Each row is a point on a landscape with many valleys, with its height.
A ball rolls from a point to whichever of its 3 nearest points has the largest drop for the distance, and stops where none of them is lower. Distance is the straight distance between rows; heights are no part of it.
Z_493 h=146: [132 146 116 153 106  99 117 122  78 137 117 125 112 141 153 130 146  79
 139 147]
Z_397 h=220: [181 115 172 197 157  96 154 147  92 206  88 128 169 131  80 146 127 101
 158  90]
Z_53 h=136: [113 123 109 135 138 105 111 140 119 110 135 127 122 111 135 149 148 100
 123 143]
Z_452 h=204: [137 150 115 158  75 132 105  83 103 205 107 171 110 185 173  97 115  93
 139 145]
Z_352 h=138: [152 124 164 146 158 120 142 118 122 170 116 130 170 120  92 149 109 103
 139 107]
Z_54 h=508: [ 93 176 125  82  97 149 141 139 180 102 173 126 118 125 130 128  86 160
  83 187]
Z_48 h=267: [118 152 162 111 148 133 147 101 145 158 144 114 154 152 104 156  72 122
 128 152]
Z_133 h=195: [141 121 118 197 125  88 131 117  64 154  74 138 138 138  97 147 159  67
 145 115]
Z_29 h=207: [119 117 100 159 131  93 115 142  95 111 115 129 123 106 124 146 163  89
 128 127]
Z_215 h=101: [152 178 166 160 140 106 137  82  74 231  96 128 137 188 155 115  93 102
 136 142]
Z_265 h=328: [121  95  86 132 148 118 118 149 140 107 114 132 128  82 125 149 162 135
 128  98]
Z_261 h=460: [168 104 159  91 169 156 161 113 160 120 135 101 163 151  96 138 111 210
 178  63]
Z_695 h=368: [150 116 172 112 169 124 148 116 148 178 140 116 176 136  80 147  73 125
 144 103]
Z_999 h=179: [127 149 121 142  93 104 116 138  85 132 135 125 100 143 169 108 159  94
 123 153]
Z_347 h=349: [113  82  81 146 160 136 136 159 123 103 106 132 117  74 135 131 194 166
 132  65]
Z_94 h=299: [100 172 132  98 111 143 137 128 153 125 167 120 135 154 138 137 103 129
 102 187]
Z_404 h=229: [181 104 165 146 159 121 159 133 128 195 123 132 174 121  87 153 117 136
 160  79]
Z_458 h=180: [135 140 108 154  61 125 108 109  91 177 114 162  95 170 183  87 126  91
 134 146]
Z_901 h=122: [155 136 145 182 148 101 135 112  73 171  93 136 150 136  96 145 131  78
 145 126]
Z_237 h=178: [125 125 107 181  67  84 119 123  49 161  99 128  84 156 166  94 165  85
 142 131]
Z_979 h=250: [118  87  85 111 162 147 117 163 144  72 102 135  99  74 143 113 173 177
 111  81]
Z_547 h=303: [117 103 105  98 155 153 130 143 161  87 114 119 141  93 129 136 129 171
 134  91]
Z_646 h=854: [121 172 122  85  71 158 123 149 191  96 175 158 118 146 135  83  94 144
  75 204]
Z_127 h=219: [121  90 105  95 178 165 112 154 168  43 109 129 105  81 141 100 155 194
 104 102]
Z_786 h=222: [124 140 126 139  91  96 113 144  93 107 150 124  99 123 163 119 155  97
 116 166]
Z_108 h=530: [118 111 127  89 161 161 138 120 165 110 125 118 161 113  99 151  91 160
 153  93]
Z_523 h=239: [124 109 115 176  71  73 112 146  58 124 104 119  76 132 153  84 187  92
 130 138]
Z_936 h=340: [131  98 110  98 166 187 142 133 169  72 122 116 139 110 134 129 132 186
 148  83]
Z_310 h=134: [126 145 120 142 129 110 118 113 102 135 128 128 136 125 129 154 136  80
 127 138]
Z_614 h=498: [135 102 115 137 154 160 147 123 140 127 110 121 146 101 126 161 152 167
 161  63]
Z_171 h=717: [102 195 126  87  93 171 149 129 184 116 181 144 129 165 123 119  76 147
  96 202]
Z_445 h=258: [153  99 141 191 147 120 154 132  98 185 103 132 159 109  81 165 169 122
 154  70]
Z_395 h=233: [130  95 109 101 185 194 145 158 167  30 123 101 110 100 146 110 153 205
 137  91]
Z_541 h=278: [109 110 100 114 146 124 121 140 149 102 126 125 130  90 126 152 128 130
 125 125]
Z_367 h=383: [120 137 155  93  61 148 111 148 171  86 177 150 102 127 148  89 136 149
  68 188]
Z_52 h=490: [115 114 143  78 157 167 141 111 182  97 134 117 155 137  83 146  53 172
 150  95]
Z_602 h=142: [146 170 134 156 113 111 128  86  63 184 111 136 118 174 154 128 129  84
 138 138]
Z_65 h=409: [110 141 145  71  65 142 116 145 179  78 182 141  97 126 141  95 130 168
  63 188]
Z_247 h=151: [120 159 121 120 104 121 126 140 129 118 152 128 118 143 164 123 133 108
 110 169]
Z_524 h=223: [100  86 112  83 152 123  82 143 153  46 120 136  81  75 134 108 159 186
  79 115]
Z_943 h=341: [125  89  93 173 114  72 113 164  93  94 117 132  99 100 121 112 195  94
 117 132]
Z_426 h=377: [160 107 142  97 178 185 151 113 166  77 143  91 146 149 110 137 122 214
 175  69]
Z_778 h=396: [126  87  82 201 102  61 116 162  76 108  80 123 113 109 106 117 213  83
 127 116]
Z_796 h=356: [137 111 119  87 166 198 143 130 178  63 132 105 152 133 121 131 118 198
 165  88]
Z_838 h=236: [116 148 129 105  87 121 113 151 140 104 168 132 107 129 164 108 143 129
  93 184]
Z_336 h=381: [ 83 151 120  71 134 147 129 127 172  87 153 104 125 117 112 151  68 162
 114 151]
Z_982 h=300: [124  91  93 154 126  79 112 157 110 101 120 138 106  88 123 130 182 106
 114 120]
Z_632 h=471: [139 115 157  89 155 140 143 111 169 152 137 122 172 135  82 152  71 150
 155 100]
Z_18 h=221: [130 125 116 161  65  96 112 140  74 141 119 141  90 153 172  86 162  92
 135 147]
Z_548 h=182: [127 136 109 171  89  76 119 134  61 137 110 125  99 140 150 110 168  84
 141 141]
Z_189 h=111: [141 153 133 165 134 103 135 106  80 156 114 125 129 143 121 146 133  80
 139 137]
Z_940 h=113: [153 152 176 158 163  95 136 115  88 207 108 117 160 156 109 124  86  84
 146 133]
Z_49 h=364: [144 100 133 160 151 136 147 126 123 158 120 127 155 107  91 169 152 140
 152  70]
Z_941 h=316: [129 117 127 147  46 123 101 128 100 145 116 162  86 150 187  50 141  89
 123 147]
Z_139 h=359: [122 112 121 113 151 145 129 120 150 126 125 119 150  98 113 163 119 127
 135 100]
Z_604 h=375: [126 179 126 109  74 159 119 133 159 122 158 159 128 173 161  83 100 110
 104 189]
Z_155 h=88: [150 189 175 134 135 140 142  84 124 202 129 131 150 195 132 109  81 106
 134 163]
Z_262 h=327: [166 103 160 121 163 136 148 119 143 175 132 120 174 122  97 159 121 159
 164  66]
Z_327 h=289: [129 125 141 118  85 105 103 156 119  94 158 136  90 122 159  97 155 117
 100 167]
Z_701 h=419: [128 185 182 110 148 148 162 105 151 180 167 112 157 179 101 123  50 130
 132 172]
Z_239 h=161: [157 117 149 190 148 109 144 136  88 172  94 138 157 120  85 156 144  93
 147  96]
Z_529 h=426: [143 103 139 134 155 143 145 118 138 148 113 127 161 105 101 165 131 143
 154  83]
Z_212 h=468: [121 100  95 142 153 145 138 134 140 113 108 128 136  86 129 147 159 155
 147  68]
Z_626 h=485: [138  87 124 151 157 146 154 124 113 149 117 112 138 102 109 160 170 176
 163  48]
Z_983 h=244: [123 170 146 112 131 134 135 104 125 146 148 116 138 155 129 150  97 103
 120 164]
Z_806 h=102: [129 170 126 125  98 130 127 120 116 135 146 133 114 169 170 114 131 100
 119 172]
Z_422 h=232: [105  98 105  79 168 166 123 145 178  49 111 130 121  91 136 114 128 185
 120 107]
Z_304 h=532: [145 112 152  81 160 161 154 119 173 136 134 117 171 142  85 147  80 182
 164  78]
Z_635 h=217: [127 110  99 181  39 109  99 110  94 196 102 162  86 157 182  74 138  81
 126 130]
Z_905 h=198: [111 137 115 118 136 121 122 129 126 110 137 121 135 114 131 152 125 111
 122 144]
Z_813 h=77: [132 184 147 133 113 149 127  94 111 175 129 141 132 190 160 110 112  98
 136 158]
Z_129 h=389: [128  93  97 180 141 122 147 141 102 141 101 136 143  93 104 156 189 117
 141  74]
Z_492 h=298: [123 129 143 118 150 130 133 111 138 144 132 120 155 124  97 162  96 107
 131 125]
Z_657 h=361: [ 96 137 140  75  93 128 106 146 165  76 173 124  94 108 139 115 131 177
  63 175]
Z_637 h=203: [108  77  97 109 149 100  94 155 137  69 124 143  87  71 128 112 174 150
  96 113]
Z_481 h=126: [136 149 125 173 112  97 123 106  63 151 104 132 122 157 141 134 145  77
 144 135]
Z_993 h=301: [111 137 121 107 119 100 107 143 137  97 154 120 107 104 151 138 150 123
 106 163]
Z_418 h=357: [118 110 113 133 113  83 103 156 108  86 136 125  89  93 137 118 174 113
 111 144]
Z_946 h=234: [103 119 122  93 121 107 100 151 149  82 154 119  97  98 144 128 142 146
  85 156]
Z_116 h=147: [138 155 113 136  69 129 115 121 108 152 139 150 112 173 186  88 127  94
 125 160]
Z_562 h=139: [114 160 124 102  98 123 121 142 155 110 169 120 112 134 145 133 120 137
  95 184]
Z_167 h=121: [160 134 169 161 161 102 139 115  97 187 105 123 160 130  96 149 107  89
 150 118]
Z_629 h=53: [130 183 127 121  99 153 133 111 131 157 143 146 133 182 157 105 106  91
 126 173]
Z_374 h=314: [111 115 152  92  84 119  98 141 146  79 177 134  88 103 150 108 158 152
  67 170]
Z_165 h=269: [134 155 127 122  64 141 101 135 135 135 137 166 113 167 183  61 113 102
 114 171]
Z_578 h=157: [145 120 124 180 140 103 127 120  75 146  89 139 142 123 106 155 154  77
 141 121]
Z_996 h=611: [157  91 149 128 172 150 152 120 126 148 131  96 147 131 107 156 147 198
 183  50]
Z_503 h=200: [174 104 161 168 161 110 151 137 108 197 104 133 166 122  83 152 129 107
 158  88]
Z_32 h=469: [140  90  95 210 126 100 145 138  93 146  79 134 139 108  90 148 205  91
 139  94]
Z_949 h=371: [128 100 116 119 176 175 142 143 149  82 118 106 130 106 132 136 153 187
 159  63]
Z_30 h=93: [153 184 179 145 145 118 149  87 108 223 111 122 148 191 134 108  80 106
 142 150]
Z_662 h=243: [126 105  96 167 130  87 117 149  99 118 110 129 120 102 114 145 176  93
 132 116]
Z_842 h=444: [ 94 138 128  73 152 165 138 118 184  85 133 106 140 134 101 149  55 175
 137 130]
Z_741 h=94: [136 175 176 131 140 137 147  91 117 179 136 121 155 169 122 131  85 107
 130 157]
Z_874 h=345: [106 162 160  90 139 153 151  98 161 146 158 115 146 156  97 155  48 137
 120 161]
Z_490 h=105: [109 100 100 100 140 109  96 148 143  78 128 129 100  79 141 126 148 151
 105 123]
Z_938 h=92: [147 178 143 148 117 127 130  70  97 219 106 146 124 193 160 101 102  99
 137 149]
Z_633 h=181: [129 126 106 157 111  87 113 139  90 119 120 122 114 124 140 133 161  85
 133 144]
Z_448 h=489: [ 92 136 145  72 148 155 142 108 181 105 146 108 144 132  80 155  45 174
 143 135]
Z_153 h=337: [136 113 150 118 160 134 139 116 147 159 135 126 166 120  88 160  92 128
 141  93]
Z_954 h=251: [ 90  97 132  67 125 116  82 136 160  43 146 129  77  84 134 114 140 186
  68 154]
Z_674 h=103: [140 162 152 145 145 123 135 100  98 165 119 127 150 151 124 145 109  85
 133 145]
Z_559 h=202: [136 113 113 175 148 110 132 126 100 138 104 132 146 106  96 157 146  92
 139 115]
Z_120 h=367: [143 105 119 102 191 206 157 131 160  49 146  75 133 127 126 134 137 210
 168  77]
Z_235 h=268: [134 138 138 108  71 128 107 149 137 106 161 150 100 138 175  89 139 113
 103 179]
Z_474 h=254: [129 114 104 165  39 117  86 116 105 185 112 167  84 147 185  54 119  78
 131 142]
Z_12 h=285: [ 99 144 125  98 137 136 130 125 155 109 149 110 135 120 123 163  91 128
 116 152]
Z_487 h=193: [113  92 100  86 161 132  97 148 166  58 114 138 105  81 134 112 148 171
  96 111]
Z_281 h=261: [122 108  86 147 143  97 114 148 119 110 118 124 119  91 119 147 156 106
 127 119]
Z_928 h=427: [141 102 128 114 166 175 155 120 149 101 126 109 148 118 116 142 133 194
 171  60]
Z_417 h=208: [131 143 128 125  67 130 107 144 124 126 145 149 100 148 185  73 138 107
 117 168]
Z_190 h=347: [118  63  77 163 142  90 118 162 117  97 112 141 104  78 116 114 208 136
 103 102]
Z_939 h=352: [ 87 141 114  78 137 132 121 140 163  85 148 107 127 109 127 150  88 155
 103 154]
Z_328 h=266: [109 111 104  91 157 163 128 138 175  71 120 119 140 102 126 139 106 172
 136  99]
Z_655 h=330: [129 150 140  99  67 135 111 149 156  97 169 156 104 145 168  76 131 125
  86 189]
Z_109 h=107: [143 155 159 161 151 103 130 103  76 177 111 124 151 150 119 143 107  82
 140 138]
Z_894 h=99: [148 156 176 129 162 118 142 107 120 190 127 111 163 161  97 139  75 100
 142 142]
Z_303 h=302: [118  84  82 128 148 121 117 160 133  92 106 134 109  73 131 128 174 151
 119  92]
Z_709 h=388: [ 93 128 107  78 138 127 114 142 177  70 128 109 112  93 133 134 112 169
  99 146]
Z_495 h=148: [131 148 122 172  85  98 119 111  59 163 106 133  99 168 167 113 140  84
 141 141]
Z_998 h=410: [143 102 157 107 155 143 142 109 158 157 130 125 175 124  89 156  94 159
 162  78]
Z_988 h=398: [135 132 155 107  47 153  99 147 155  83 160 170 103 130 165  46 119 118
  82 189]
Z_843 h=173: [120 187 141 109 118 166 154 111 151 148 163 131 139 178 130 129  83 117
 115 183]
Z_660 h=610: [ 96 193 146  87 121 177 166 104 179 127 186 120 136 163  93 147  40 155
 110 182]
Z_866 h=114: [157 170 170 173 154  97 134 101  66 219  85 124 144 168 121 122 100  85
 142 131]
Z_795 h=417: [126  93  98 149 152 149 147 139 128 120 104 117 134  84 122 150 186 165
 144  51]
Z_498 h=307: [121  84  78 174 136 101 130 155 108 122 107 134 125  88 116 138 189 107
 130  98]
Z_714 h=467: [110 140 161  78 149 154 147 104 180 132 152 109 159 142  74 148  37 157
 141 127]

For each start below, name the point where the ball stops.
Z_448 | Z_53
Z_614 | Z_490
Z_52 | Z_53
Z_495 | Z_629

For each start below, name every point that the ball comes to, in order.
Z_940 | Z_109 > Z_674 > Z_741 > Z_155 > Z_813 > Z_629
Z_949 | Z_547 > Z_422 > Z_487 > Z_490
Z_701 | Z_741 > Z_155 > Z_813 > Z_629
